Points, in no order, along strands that fork and pass close to each other.
Points whose rows are less than 73.4 apart are linked; no others are. Some points are linked to none.
<517>: -3; -6; -16; -21; -1; -2; 5; 17; 41; -14; 14; 5; -15; -35; -17; -8; -1; -6; -2; -36; 14; 14; -13; -10; 16; -1; 24; 12; -11; -4; -2; -7; -5; -3; -11; 25; 15
<293>: 32; 9; -18; -18; -8; -10; 39; 5; 25; 19; 34; -5; 3; 4; -16; 2; -2; 14; 22; 16; -12; -6; -8; -1; 12; -4; 25; 5; 8; 7; -2; 17; -7; -10; -8; -15; 4
<220>: -15; -14; -1; 16; 17; -11; -24; 16; -2; -23; -37; -7; -14; 2; 7; -21; 22; -31; -2; 14; 8; -18; -1; -21; 16; -6; 18; 12; -1; -7; 0; 7; -34; 43; -9; 16; 33
<462>: 17; -7; 38; 10; -14; 7; 25; 2; 8; 17; 13; -15; 11; 22; 22; 14; -1; 3; -2; 36; 12; -13; 0; 0; -27; 23; -17; -20; 6; 8; 10; -3; 13; 9; -11; -1; -19
<665>: -1; -9; 1; -36; -4; -1; 0; 29; 43; 6; 7; -3; -39; -33; 0; 6; -7; -1; -4; -43; 24; 4; -13; 5; 18; 6; 24; 19; -3; -10; -6; 2; -13; -1; -6; 17; 15
<136>: 13; -16; 10; 7; 16; 2; 7; -14; 1; 23; -3; 4; 15; 6; -8; -4; 1; 5; -11; -12; -1; 6; -11; -4; 11; 25; -3; 3; 17; -32; -23; -2; -19; -20; -1; -1; -13
<681>: -16; -8; 23; 20; -6; 12; -50; 5; -10; -18; -25; -6; -7; -9; 23; -1; -7; -11; -18; -12; 25; -4; 5; 10; -11; 10; -32; -4; -18; -6; 15; -19; 17; 16; 9; 10; -24
<575>: -25; 10; -18; -1; 9; 13; -21; -11; -34; 15; -16; 2; -2; 12; -5; 15; 3; 1; 4; -15; 0; 15; 25; 11; 5; -18; -7; -6; -6; -15; 6; -1; 12; -22; 0; -5; -2
<334>: 19; 7; 16; -5; 7; -16; -2; -13; 13; 6; 2; 23; -3; -10; -4; 7; -18; 14; -18; -17; 10; 17; 13; 20; -1; 22; -20; 2; 33; -25; -35; 19; -16; -26; 11; -7; -15
<88>: 31; -12; 8; 1; 7; -28; 15; 12; 15; -5; -4; -11; 3; -2; 0; -3; -15; 25; 29; 18; 18; -8; 6; -18; 7; 28; 15; -6; 35; -3; 2; 44; -8; 10; 6; -20; -7
<16>: 15; -36; 9; 7; -1; -3; 13; 1; 17; -1; 13; -32; 13; 7; 0; -9; -2; 19; 17; 21; 10; -27; -16; -13; 15; 24; 22; -2; -8; 6; 16; 1; 0; 14; 3; -3; -20
<921>: -30; 5; -3; 13; -4; 5; -50; -5; -8; -29; -6; -10; -2; -18; 11; -9; -13; 0; -4; -26; 17; -3; 7; 19; 4; -17; -13; -2; -27; 0; 21; -23; 11; 15; 14; 10; -15
<877>: -14; 18; -26; -13; 3; 8; 20; 15; -23; 15; -27; 3; 18; 7; -12; 12; 19; 1; 30; 18; -12; 5; 6; -35; -7; -16; 17; -7; -2; 14; 16; 13; 15; 6; -17; -18; 22
<1030>: -22; 1; -18; -25; 9; 8; -16; 19; -17; 8; -9; -14; -9; -15; -3; 4; -18; 20; 18; -34; 9; 14; 8; 3; 19; -25; 17; -6; -5; -12; 19; 4; 21; -19; -4; -13; -13
<218>: 12; -23; -3; 19; -4; -36; 5; 16; 24; -12; 9; -12; -9; 2; 20; -12; -27; 26; 3; 25; 25; -8; 14; 6; -22; 17; -8; -22; 13; 26; 5; 18; -5; 24; 9; -4; -32
<939>: -8; 3; -18; -21; 8; -7; 18; 8; -20; -3; 15; 3; 6; -2; -29; -4; -6; 18; 21; -23; -30; 17; 0; 3; 23; -20; 20; -11; 1; 2; 14; 14; 4; -23; 15; -14; 4
<187>: 24; -13; 9; 19; 0; -34; 11; 13; 22; -15; 4; -3; -6; -5; 16; -12; -20; 26; 15; 15; 23; -11; 16; 0; -6; 18; -2; -8; 26; 14; 10; 45; -9; 18; 22; -20; -23
<369>: -2; 22; 30; -14; -6; 27; 17; 1; -9; 12; -10; 28; 5; -2; 0; 25; 12; -31; -25; 1; -5; 2; 0; -4; -16; 9; -14; 7; -7; -11; -20; -13; 14; -6; -25; 2; 22
<651>: 10; 22; 27; -8; 11; -6; 4; 11; 13; -19; -22; 37; -17; -21; 0; 1; 15; -37; -24; -12; -5; 2; 2; -4; 3; 15; -1; 23; 20; -33; -40; 22; -20; 17; -4; 15; 26
<764>: -19; -30; -4; 17; 10; -22; -25; 30; -7; -23; -22; -22; -7; 17; 8; -16; 5; -19; -7; 24; 2; -28; -5; -13; 16; -4; 16; -2; -12; 8; 16; 7; -23; 53; 8; 9; 12
<663>: 4; 21; -18; -21; 11; -15; 13; 17; -4; 0; 10; 13; 4; -9; -15; 0; -13; 21; 20; -13; -7; 21; 11; 1; 3; -16; 15; -13; 9; 2; 7; 35; 5; -23; 7; -17; 4
<727>: 20; -11; 24; 15; -10; -2; -16; 3; 8; 11; 0; -15; -8; -8; 16; 3; -24; 21; -1; 2; 21; 1; 3; 15; -19; 13; -25; -15; 11; 7; 15; -4; 10; -4; 18; -6; -38
<192>: 2; 30; 22; -11; -7; 13; 36; -7; 14; -44; 16; 36; 11; -13; -14; -4; 0; -25; -1; -12; -26; 14; -8; -6; 2; -4; 10; 5; -15; 14; -9; 22; 7; 4; -4; 6; 20
<902>: 9; -22; 14; -3; -5; 4; 9; 11; 13; -25; 9; -8; 10; -11; -7; -15; -14; 10; 30; 10; -3; -12; -10; -14; 21; 9; 28; -7; -6; 20; 32; 16; 1; 22; 18; -13; -6
<373>: 0; 26; -29; -9; 4; -27; 2; -4; 19; 10; -7; 36; -2; -7; -19; -9; 3; 5; 7; -10; 24; 18; 15; -7; -6; -4; 0; 12; 23; -13; -44; 18; -11; -27; -23; 1; 21
<219>: 17; 17; 36; 31; -6; -14; 14; -31; 22; -18; 4; 43; 14; -4; 14; -26; -4; -10; -24; 9; 3; 15; 13; -1; -16; 25; -28; 14; 23; -8; -41; 9; -10; 3; 9; 6; -21
<349>: -3; 6; -36; -24; -2; 5; 4; 5; -24; 37; 10; -15; -12; 17; -6; 26; 17; 4; 5; 1; -32; 9; 10; 13; 11; -30; -10; -5; 4; -9; 8; 3; -3; -26; 14; -18; 10
<390>: -19; -18; -24; -29; 5; 23; -10; 8; -10; 4; 3; -18; -20; -7; -10; 3; 3; 6; 8; -37; -18; 10; -15; 6; 31; -20; 30; 6; -31; 9; 33; -23; 7; -9; -2; 4; 9
<860>: 17; -3; 16; -13; -13; 20; 5; 1; 15; 47; 10; -4; -7; 2; 2; 26; 9; -8; -22; 4; 10; -7; -6; 14; -10; 22; -6; 8; 8; -18; -21; -24; 4; -11; -13; 5; -2
<942>: -11; 1; -11; 30; -15; -15; -11; -25; 7; -19; 16; -7; 5; 12; 16; -28; -1; -7; -20; 19; -2; -5; -5; 10; -23; -10; -26; -4; -9; 38; 1; -21; 1; 2; 4; 21; -10
<1056>: -19; 6; 6; 27; -3; -20; -29; -1; -9; -18; -24; 8; -10; 15; 17; -8; -6; -8; -14; 18; 27; -7; 23; 11; -26; -8; -26; -9; 6; -2; -6; 14; 2; 10; 2; 12; -6
<564>: 21; 29; 2; -17; -19; 8; 52; -15; 34; 2; 35; 15; 7; 6; -2; 3; 6; -9; 6; 21; -14; 0; -13; -6; -15; 2; 9; 19; 5; 28; -25; 6; 2; -9; -18; -7; 17
<843>: -34; 8; -34; 28; 2; -24; -9; -10; -44; 14; -12; -21; -1; 56; 5; -5; 23; 6; 24; 29; -21; -6; 6; 0; -7; -17; -9; -20; -5; 19; 7; -15; -12; 9; 12; -4; -8
<527>: -12; 7; -7; -5; 10; -2; 2; 17; 7; -20; -27; 12; -21; -4; -16; -20; 26; -38; 0; -3; -3; -2; -13; -24; 15; -17; 24; 16; -17; -5; 7; 12; -26; 32; -16; 14; 38
<312>: -2; -13; 18; 22; 22; -1; -25; -18; -34; 2; -23; 5; 27; -1; 0; 4; -8; 23; 9; -34; 19; 9; 6; -4; 4; 15; -12; -10; 14; -30; 1; -1; 1; -13; -3; -3; -28
<441>: -3; 16; -31; -5; -7; 10; 9; 6; -24; 14; -3; -19; -9; 28; 2; 15; 22; -14; 0; 34; -29; -6; 1; -3; -7; -31; -7; 3; -12; 23; 10; -3; -6; 7; 4; -13; 28
<70>: -16; -25; -7; 24; 26; -9; -10; 6; -32; 2; -28; -12; 32; 24; -1; -7; -3; 11; 26; 0; 18; -7; 10; -27; 2; 13; 4; -19; -7; -2; 21; 0; 10; 13; -13; -6; -25
<487>: -9; -10; -4; 20; -4; -2; -10; 1; -4; -8; 11; -22; 3; 14; 10; -11; -2; 8; -14; 28; 2; -12; -12; 6; -25; -2; -27; -17; -18; 39; 19; -21; -2; 14; 6; 11; -19
<309>: -16; -8; -12; -30; -1; 23; -18; 10; -3; -5; 4; -16; -8; -19; -3; 4; -11; 6; -1; -42; -5; 9; -6; 16; 16; -21; 8; -2; -20; 3; 28; -20; 17; -8; 4; 7; -6
<588>: 30; 3; -3; -7; -10; -20; 6; -16; 50; 1; 32; 16; -22; -25; -2; -10; -13; 1; -23; -24; 9; 5; -2; 20; 4; 21; 4; 21; 21; -6; -33; -3; -21; -23; 6; 15; -2
<1057>: 18; -1; 11; -36; -9; -1; 1; 42; 38; -2; -7; -2; -51; -22; 8; 14; -16; -8; -3; -33; 22; -3; -1; 6; 15; 16; 14; 12; 6; -15; -2; 12; -2; 9; 9; 11; 20
<667>: -5; -8; -2; 7; 0; 9; 0; -13; 2; -7; -3; 7; 26; -8; -5; -6; -6; 10; 11; -3; 15; 4; -1; -19; -6; 1; 5; -5; -10; 9; 0; -3; 20; -5; -13; -2; -1
<518>: -18; -20; -10; -20; 12; 26; -6; 11; -22; -1; -9; -15; -25; 1; -4; 13; 25; -21; -6; -15; -28; -3; -11; 2; 26; -10; 25; 9; -25; -2; 23; -11; -7; 8; 0; 6; 24
<311>: 13; 4; -15; -14; -15; -6; 8; 0; 56; -11; 26; 19; -17; -40; -1; -17; -15; -2; -18; -34; 7; 8; -1; 6; 4; 7; 6; 25; -7; 6; -12; -13; -11; -12; -2; 26; 12
<266>: -10; 2; -25; -19; 15; -3; -5; -2; -38; 28; -1; -9; -5; 19; -9; 17; 10; 12; 1; -18; -29; 24; 16; 12; 20; -14; -2; -5; 5; -25; 11; 7; 1; -34; 11; -14; 0
<773>: 11; 14; 35; 14; 9; -8; 6; -28; 14; 0; -4; 40; 15; -11; 0; -4; -12; -2; -23; -11; 6; 16; 4; 2; -12; 27; -15; 10; 28; -28; -49; 11; -9; -13; -1; -4; -7
<423>: -3; 11; -14; 19; -6; -1; -11; -18; 4; 12; 11; -2; -12; 1; 15; -13; 18; -25; -37; 17; -6; -2; -12; 15; -26; -12; -31; 20; -4; 4; -18; -47; -11; -3; -6; 26; 11
<889>: -25; -3; 4; 8; -7; 18; -35; 2; -16; -5; -18; -4; -15; 0; 13; 2; 24; -32; -22; 0; 10; -9; 8; 0; -6; -13; -16; 4; -30; -4; 9; -27; 9; 14; -13; 18; 12
<645>: 12; -20; 2; -1; 24; 2; 2; -12; -22; 21; -4; -10; 11; 11; -18; 4; 4; 6; -2; -5; -22; 7; -4; 1; 24; 6; 6; 5; 23; -30; -12; 3; -23; -18; 12; -13; -7
<867>: 17; -2; 35; -8; -1; 29; 22; -7; 2; 45; 7; -10; 3; 18; 6; 29; 20; -9; -7; 13; -6; -11; -14; 5; 1; 32; 12; 4; 5; -27; -15; -15; -3; -1; -21; -7; 6
<928>: -9; 32; 22; -16; -13; 27; 25; 14; 5; -10; -7; 30; -15; -16; -5; 20; 15; -46; -24; -1; -14; 8; -6; -2; -14; -6; -4; 14; -19; -1; -13; -3; 13; 8; -27; 18; 39
<178>: 14; -10; 33; -7; 12; 21; -4; 7; -14; 21; -23; -1; 7; -3; 5; 29; -10; 9; -9; -27; 20; 9; 6; -7; -3; 36; -5; -6; 22; -38; -9; 4; 5; -1; -2; -12; -5
<5>: -4; -9; 2; 8; -2; 16; -21; -14; -11; 9; 2; -6; -7; -7; 11; -1; 17; -15; -33; 3; -7; 5; -12; 11; -8; -11; -20; 8; -14; -3; -4; -41; 2; -7; -6; 16; 5
<128>: 12; -8; -6; -4; -16; -1; -5; 15; 19; 14; 9; -15; -13; -17; 16; 3; -22; 23; -1; 11; 14; -4; 6; 15; -14; 2; -9; -4; 0; 15; 23; 5; 12; 2; 20; -14; -24
<149>: 4; -11; 19; 8; -2; 11; 6; -1; 5; 3; -17; 15; 15; -11; -9; 0; 0; 2; -4; 2; 25; -2; 5; -22; -19; 22; 1; -1; 2; -6; -10; 6; 11; 3; -18; -3; -2
<631>: -5; -5; -36; -3; -1; 1; 8; -9; -21; 7; 20; -22; 8; 19; -9; -14; 18; -12; 8; 4; -49; -5; -16; 1; 12; -25; 10; 9; -10; 25; 7; -21; -13; -13; 18; -3; 13
<739>: 14; 8; 20; 25; 13; -21; 9; -37; 16; -9; 19; 28; 23; 17; 5; -38; 6; -9; -12; 5; -11; 10; -10; 1; 0; 6; -18; 16; 22; -4; -37; -1; -18; -11; 16; -1; -17
<1094>: 7; 32; 24; 1; -19; 16; 22; -3; 3; -9; 16; 20; -13; -11; 14; 4; 11; -49; -32; 18; -22; 2; -11; 6; -29; -3; -16; 20; -12; 7; -18; -30; 11; 16; -12; 23; 31
<1069>: -9; 1; -1; -3; 11; 13; 20; 2; -25; 17; -25; 5; 17; 21; -9; 10; 27; -18; 15; 24; -11; -7; 0; -34; -4; 4; 6; -4; -2; 6; -4; 8; 11; 14; -19; -14; 16
<1040>: 26; -1; 14; -2; -15; 9; 24; -16; 35; 28; 34; -9; 0; 1; -1; 11; -7; 13; -7; 12; 9; -5; -8; 4; -5; 24; 6; 2; 8; -4; -14; -11; -8; -11; -10; 4; -11
<499>: -11; 2; -37; -14; -6; 7; -4; 8; -13; -12; 7; -19; -17; 16; -4; 0; 19; -19; -6; 20; -34; -11; -11; 4; 5; -31; 5; 7; -12; 28; 10; -4; -18; 13; 19; -5; 34
<611>: -28; -18; -7; 10; -3; 14; -45; 16; -10; 2; -29; -19; -6; -9; 15; 7; 3; -11; -11; 2; 32; -19; -4; -5; -10; -5; 4; 1; -26; 7; 16; -27; 17; 36; -21; 10; -1
<854>: 7; 4; 1; -8; -5; -8; 4; 12; 4; -19; -8; 8; -3; -8; 3; -2; -8; 13; 11; 8; 6; 5; 11; 0; 2; -18; -7; -8; 5; 11; 9; 32; 4; -5; 11; -12; 1
<230>: 18; -9; 43; -18; 14; 14; 8; 9; -12; 9; -11; 0; -10; 1; 0; 39; 5; -3; -1; -15; -6; -2; 0; -1; 21; 31; 0; -1; 17; -38; -11; 16; -7; 5; 4; -12; 9
<83>: -1; -12; -26; -13; 4; -1; 13; -4; -16; 3; 16; -8; 9; 7; -22; -12; 5; 12; 15; -7; -42; -4; -10; 16; 24; -22; 15; 2; -7; 7; 15; -6; -10; -23; 22; -7; 4
<259>: -5; -4; 2; 4; -1; 3; -10; -7; 16; -37; 7; 13; 9; -16; -4; -18; 3; -12; -11; -21; -18; 10; -12; -2; 23; -10; 1; 13; -23; 0; 12; -16; -1; -7; 14; 25; 6
<577>: -1; 6; 27; -8; 2; 18; 14; 5; -18; 17; -19; 15; 13; 6; -3; 19; 19; -15; -8; 11; 0; 3; 2; -18; -17; 12; -5; -2; 1; -13; -19; 2; 11; -1; -13; -4; 11
<723>: -28; 6; -13; 14; -5; -1; -37; -13; 2; -39; 2; 8; 2; -15; 2; -17; -11; -3; 2; -25; 11; 3; -1; 11; 17; -22; 5; 11; -29; 5; 16; -21; -1; 8; 4; 25; 0
<505>: 28; -6; -4; -1; -11; -3; 39; -4; 18; 8; 38; -20; 16; 7; -11; -1; -4; 17; 36; 23; -24; -11; -17; -2; 23; 9; 33; -8; 11; 9; 12; 10; -4; -1; 6; -14; -2
<787>: -2; 27; 4; 15; -9; 5; 5; -17; -8; -1; 14; 16; -4; 2; 16; -12; 20; -48; -34; 23; -21; -8; -15; 11; -34; -12; -31; 26; -5; 0; -16; -38; 0; 6; -10; 17; 25
<838>: -7; -18; 13; 20; 19; -2; -24; -13; -30; -19; -19; -3; 26; -4; -12; -21; -17; 17; 14; -35; 17; 2; 4; -3; 23; 10; 10; -6; 5; -12; 13; -8; 14; -11; -1; -2; -20
<841>: 29; 14; -9; -13; -24; 6; 35; -13; 39; 11; 41; -4; -4; -11; 3; 4; -9; 11; 11; 9; 1; 0; 4; 8; -13; 10; 8; 7; 5; 23; -3; 8; 10; -10; -8; -2; -1
<834>: -10; -18; -29; 17; 2; -16; -34; -10; 5; -3; -15; -13; -10; 1; 3; -21; 17; -10; -9; 9; 11; -17; -2; 2; 6; -15; 3; 16; -5; -5; -8; -16; -20; 11; 4; 16; 3
<215>: 26; -11; 0; -18; 18; -16; 8; 22; 10; 11; 0; -12; -7; -11; -10; 5; -13; 20; 26; -9; 8; -2; -1; -9; 20; 4; 24; -2; 27; -19; 5; 32; -15; 0; 9; -19; 1
<27>: 25; 2; 16; 1; -17; 8; 18; 7; 14; 29; 18; -13; 8; 8; 4; 19; -9; 19; 5; 23; 8; -8; 4; 4; -12; 24; -4; -23; 11; 0; 5; 9; 14; 1; -10; -16; -15
<947>: -23; 15; -23; 22; -11; -10; -20; -20; -10; -14; 11; 6; 9; 6; 10; -22; -21; 33; 9; 9; 9; 9; 13; 9; -18; -21; -21; -23; -3; 19; 14; 1; 10; -8; 18; -4; -23
<332>: 2; 3; -19; -25; -2; 0; 3; 13; -7; 23; 6; -17; -16; 6; -6; 8; 10; -3; -2; 15; -15; -4; 5; 2; -7; -18; -6; 1; 4; 1; 2; 2; 3; -7; 6; -12; 10
<55>: -38; -12; -14; 16; 9; -25; -33; 25; -22; -29; -14; -15; -1; 24; 11; -9; -3; 4; 6; 28; 7; -21; 2; -9; 7; -14; 5; -20; -15; 22; 22; 8; -9; 33; 11; -6; 1
<881>: -7; 23; -34; -7; 8; -19; 20; -7; 0; 14; -14; 22; 9; 6; -21; 0; 9; -1; 19; 6; 4; 8; 6; -20; -6; -15; 10; 10; 18; 5; -37; 17; -8; -22; -19; -11; 27
<614>: 25; 31; 23; -5; -20; 10; 49; -20; 34; -24; 35; 27; 16; -9; -3; -7; -3; -17; 2; 7; -21; 6; -10; -3; 3; 11; 16; 21; -6; 17; -20; 6; -1; 9; -15; 1; 11
<623>: 11; 6; 3; -15; -19; -3; 1; 13; 17; -8; 7; 7; -19; -15; 16; 11; -21; 10; -3; 11; 7; -4; 14; 15; -15; -5; -13; -6; 7; 13; 11; 16; 11; 9; 21; -8; -5
<562>: -31; 30; -24; 15; -13; -3; -17; -9; -42; 10; -8; -9; -9; 32; 8; 15; 15; -6; -5; 27; -8; -7; 13; 13; -34; -30; -32; -17; -8; 18; 6; -14; 15; -5; 6; 1; 8
<895>: -1; 13; 7; 0; -3; 2; 21; -10; 18; -34; 12; 21; 11; -15; -18; -11; 3; -14; 5; -10; -11; 3; -19; -14; 18; -13; 20; 8; -17; 9; -4; 4; -3; 0; -2; 14; 16
<916>: -22; 18; -31; -11; -2; 1; -20; -3; -11; -4; 5; -4; 13; -17; -2; -4; -25; 37; 27; -25; 13; 19; 13; 12; 3; -27; 6; -10; -5; 2; 18; -3; 23; -29; 1; -4; -25
<835>: 3; 3; 11; 16; 11; -4; -3; -26; 4; 12; -8; 17; 12; -4; 0; -6; 5; -11; -20; -6; 6; 9; -4; 3; -6; 13; -10; 12; 19; -20; -40; -16; -15; -20; -9; 13; 3
<1049>: 4; -22; 1; -14; 20; 5; -9; -4; -31; 26; -1; -10; -14; 7; -6; 20; 4; 4; -5; -20; -20; 12; 10; 7; 31; 2; 12; -3; 9; -35; 9; 8; -11; -16; 16; -14; -1
<716>: 2; 26; -25; -9; -6; -2; 34; 1; -2; 7; -7; 17; 24; 3; -22; 9; 9; 4; 26; 13; -12; 11; 6; -30; -18; -15; 6; 3; 7; 12; -12; 13; 10; -19; -23; -18; 15
<767>: 16; -10; 42; -30; 17; 29; 26; 7; -9; 29; -2; -5; -8; 17; -5; 39; 12; -12; -5; -1; -13; -5; -10; -2; 29; 31; 22; 3; 3; -37; -17; 5; -9; 5; -11; -12; 8
<117>: -25; 15; -11; 16; -3; 3; -14; -12; -39; 4; -13; -1; 7; 23; 10; 2; 15; -2; -4; 16; -2; 2; 14; 6; -13; -21; -23; -13; -8; 3; -1; -5; 8; -1; -7; 3; -2
<820>: 11; -17; 33; 16; -5; 7; -33; 10; 3; -7; -25; -3; -5; -7; 20; 9; -18; 10; -10; -12; 24; -5; 12; 13; -12; 13; -30; -17; 5; -6; 11; -3; 20; 11; 20; 0; -35
<552>: 25; 3; 13; -11; 5; -19; 1; -7; 36; 7; 19; 18; -15; -17; -8; 5; -23; 20; -11; -30; 7; 12; 6; 20; 17; 27; -4; 14; 27; -27; -31; 10; -19; -31; 23; 2; -14
<452>: 1; -9; -7; -18; 14; 11; -8; 21; -3; 1; -22; -9; -33; 3; -8; 4; 32; -24; -11; -2; -17; -2; -13; -7; 20; -15; 19; 17; -10; -15; 1; 6; -17; 16; -6; 7; 37
<46>: 12; -16; 21; 20; -2; -15; 18; 4; 18; 3; -3; -7; 2; 10; 19; -1; -11; 11; 5; 30; 26; -12; 11; -1; -31; 32; -16; -20; 3; 21; 1; 8; 12; 21; -13; 3; -32
<295>: -7; -29; 5; 21; 19; -4; -8; -7; -31; -12; -14; -12; 41; -2; -13; -11; -12; 20; 29; -12; 5; -4; -4; -19; 16; 16; 16; -18; -1; 0; 23; 0; 8; 0; -4; -11; -29
<80>: -7; -22; 8; 10; -9; 8; -11; 10; 5; -15; 7; -27; 2; 4; 15; 1; 0; -2; -14; 27; -1; -23; -9; 9; -20; 2; -7; -14; -22; 28; 27; -14; 16; 32; 13; 6; -12
<481>: 8; -4; 16; 11; 13; -2; -13; 1; -23; 23; -26; 5; 16; -1; 2; 15; -9; 21; 4; -11; 25; 7; 19; -6; -15; 20; -16; -15; 28; -34; -12; 11; 5; -12; -19; -14; -18
<968>: -23; 14; -27; 28; -15; -20; -28; -36; 3; -27; 19; 0; 4; 2; 11; -32; -18; 23; -4; 4; 17; 1; 3; 16; -30; -23; -25; -9; -11; 43; 11; -18; 6; -3; 8; 15; -21
<776>: 16; -18; 9; -4; -5; 9; 29; -6; 12; -22; 22; -5; 17; -4; -19; -10; -1; 8; 28; 1; -27; -6; -22; -9; 29; 2; 33; -3; -8; 12; 25; 8; 0; 7; 9; -2; -2
<595>: -30; -18; -10; 16; 6; -5; -29; 12; -25; -21; -23; -15; 16; 16; -1; -11; -6; 6; 24; 9; 15; -14; 2; -13; 3; -4; 6; -16; -16; 18; 23; 7; 9; 25; 3; -4; -7
<223>: -15; 21; -23; 8; -5; 5; -20; -3; -17; -1; 5; -3; 9; 2; 3; 3; -17; 26; 17; -6; 7; 11; 12; 20; -15; -28; -21; -21; -5; 8; 26; -7; 26; -23; 3; -4; -26

A fork is a point with three links, a tip a point with one. Leave the first point through the second and follow the links. Name the first fork or tip that comes.
<332> / <441> => <841>
<312> / <481> => <1040>
<309> / <1030> => <80>
<665> / <517> => <773>
<83> / <631> => <266>
<27> / <462> => <215>
<5> / <423> => <577>

A fork is a point with three links. Follow the links from the first point to the second and name the forks in between, in order.
<266> / <739> => <773>
<220> / <46> => <1040>
<611> / <149> => <577>
<70> / <614> => <1040> <841>
<723> / <838> => <841> <1040>
<293> / <259> => <841>
<645> / <128> => <266>
<441> / <311> => <266> <773>

Name the points in between on the shortest way along the links from the first point to the second, in order.
<820> / <215> => <681> <921> <723> <259> <895> <192> <614> <564> <841> <1040> <27> <462> <46> <218> <187> <88>
<1049> / <921> => <266> <349> <332> <441> <499> <631> <83> <939> <663> <854> <623> <128> <727> <820> <681>
<220> / <218> => <764> <55> <595> <70> <295> <838> <312> <481> <178> <230> <767> <867> <860> <1040> <27> <462> <46>
<487> / <595> => <942> <968> <947> <223> <916> <1030> <309> <390> <518> <452> <527> <220> <764> <55>
<1069> / <423> => <577> <369> <928> <1094> <787>
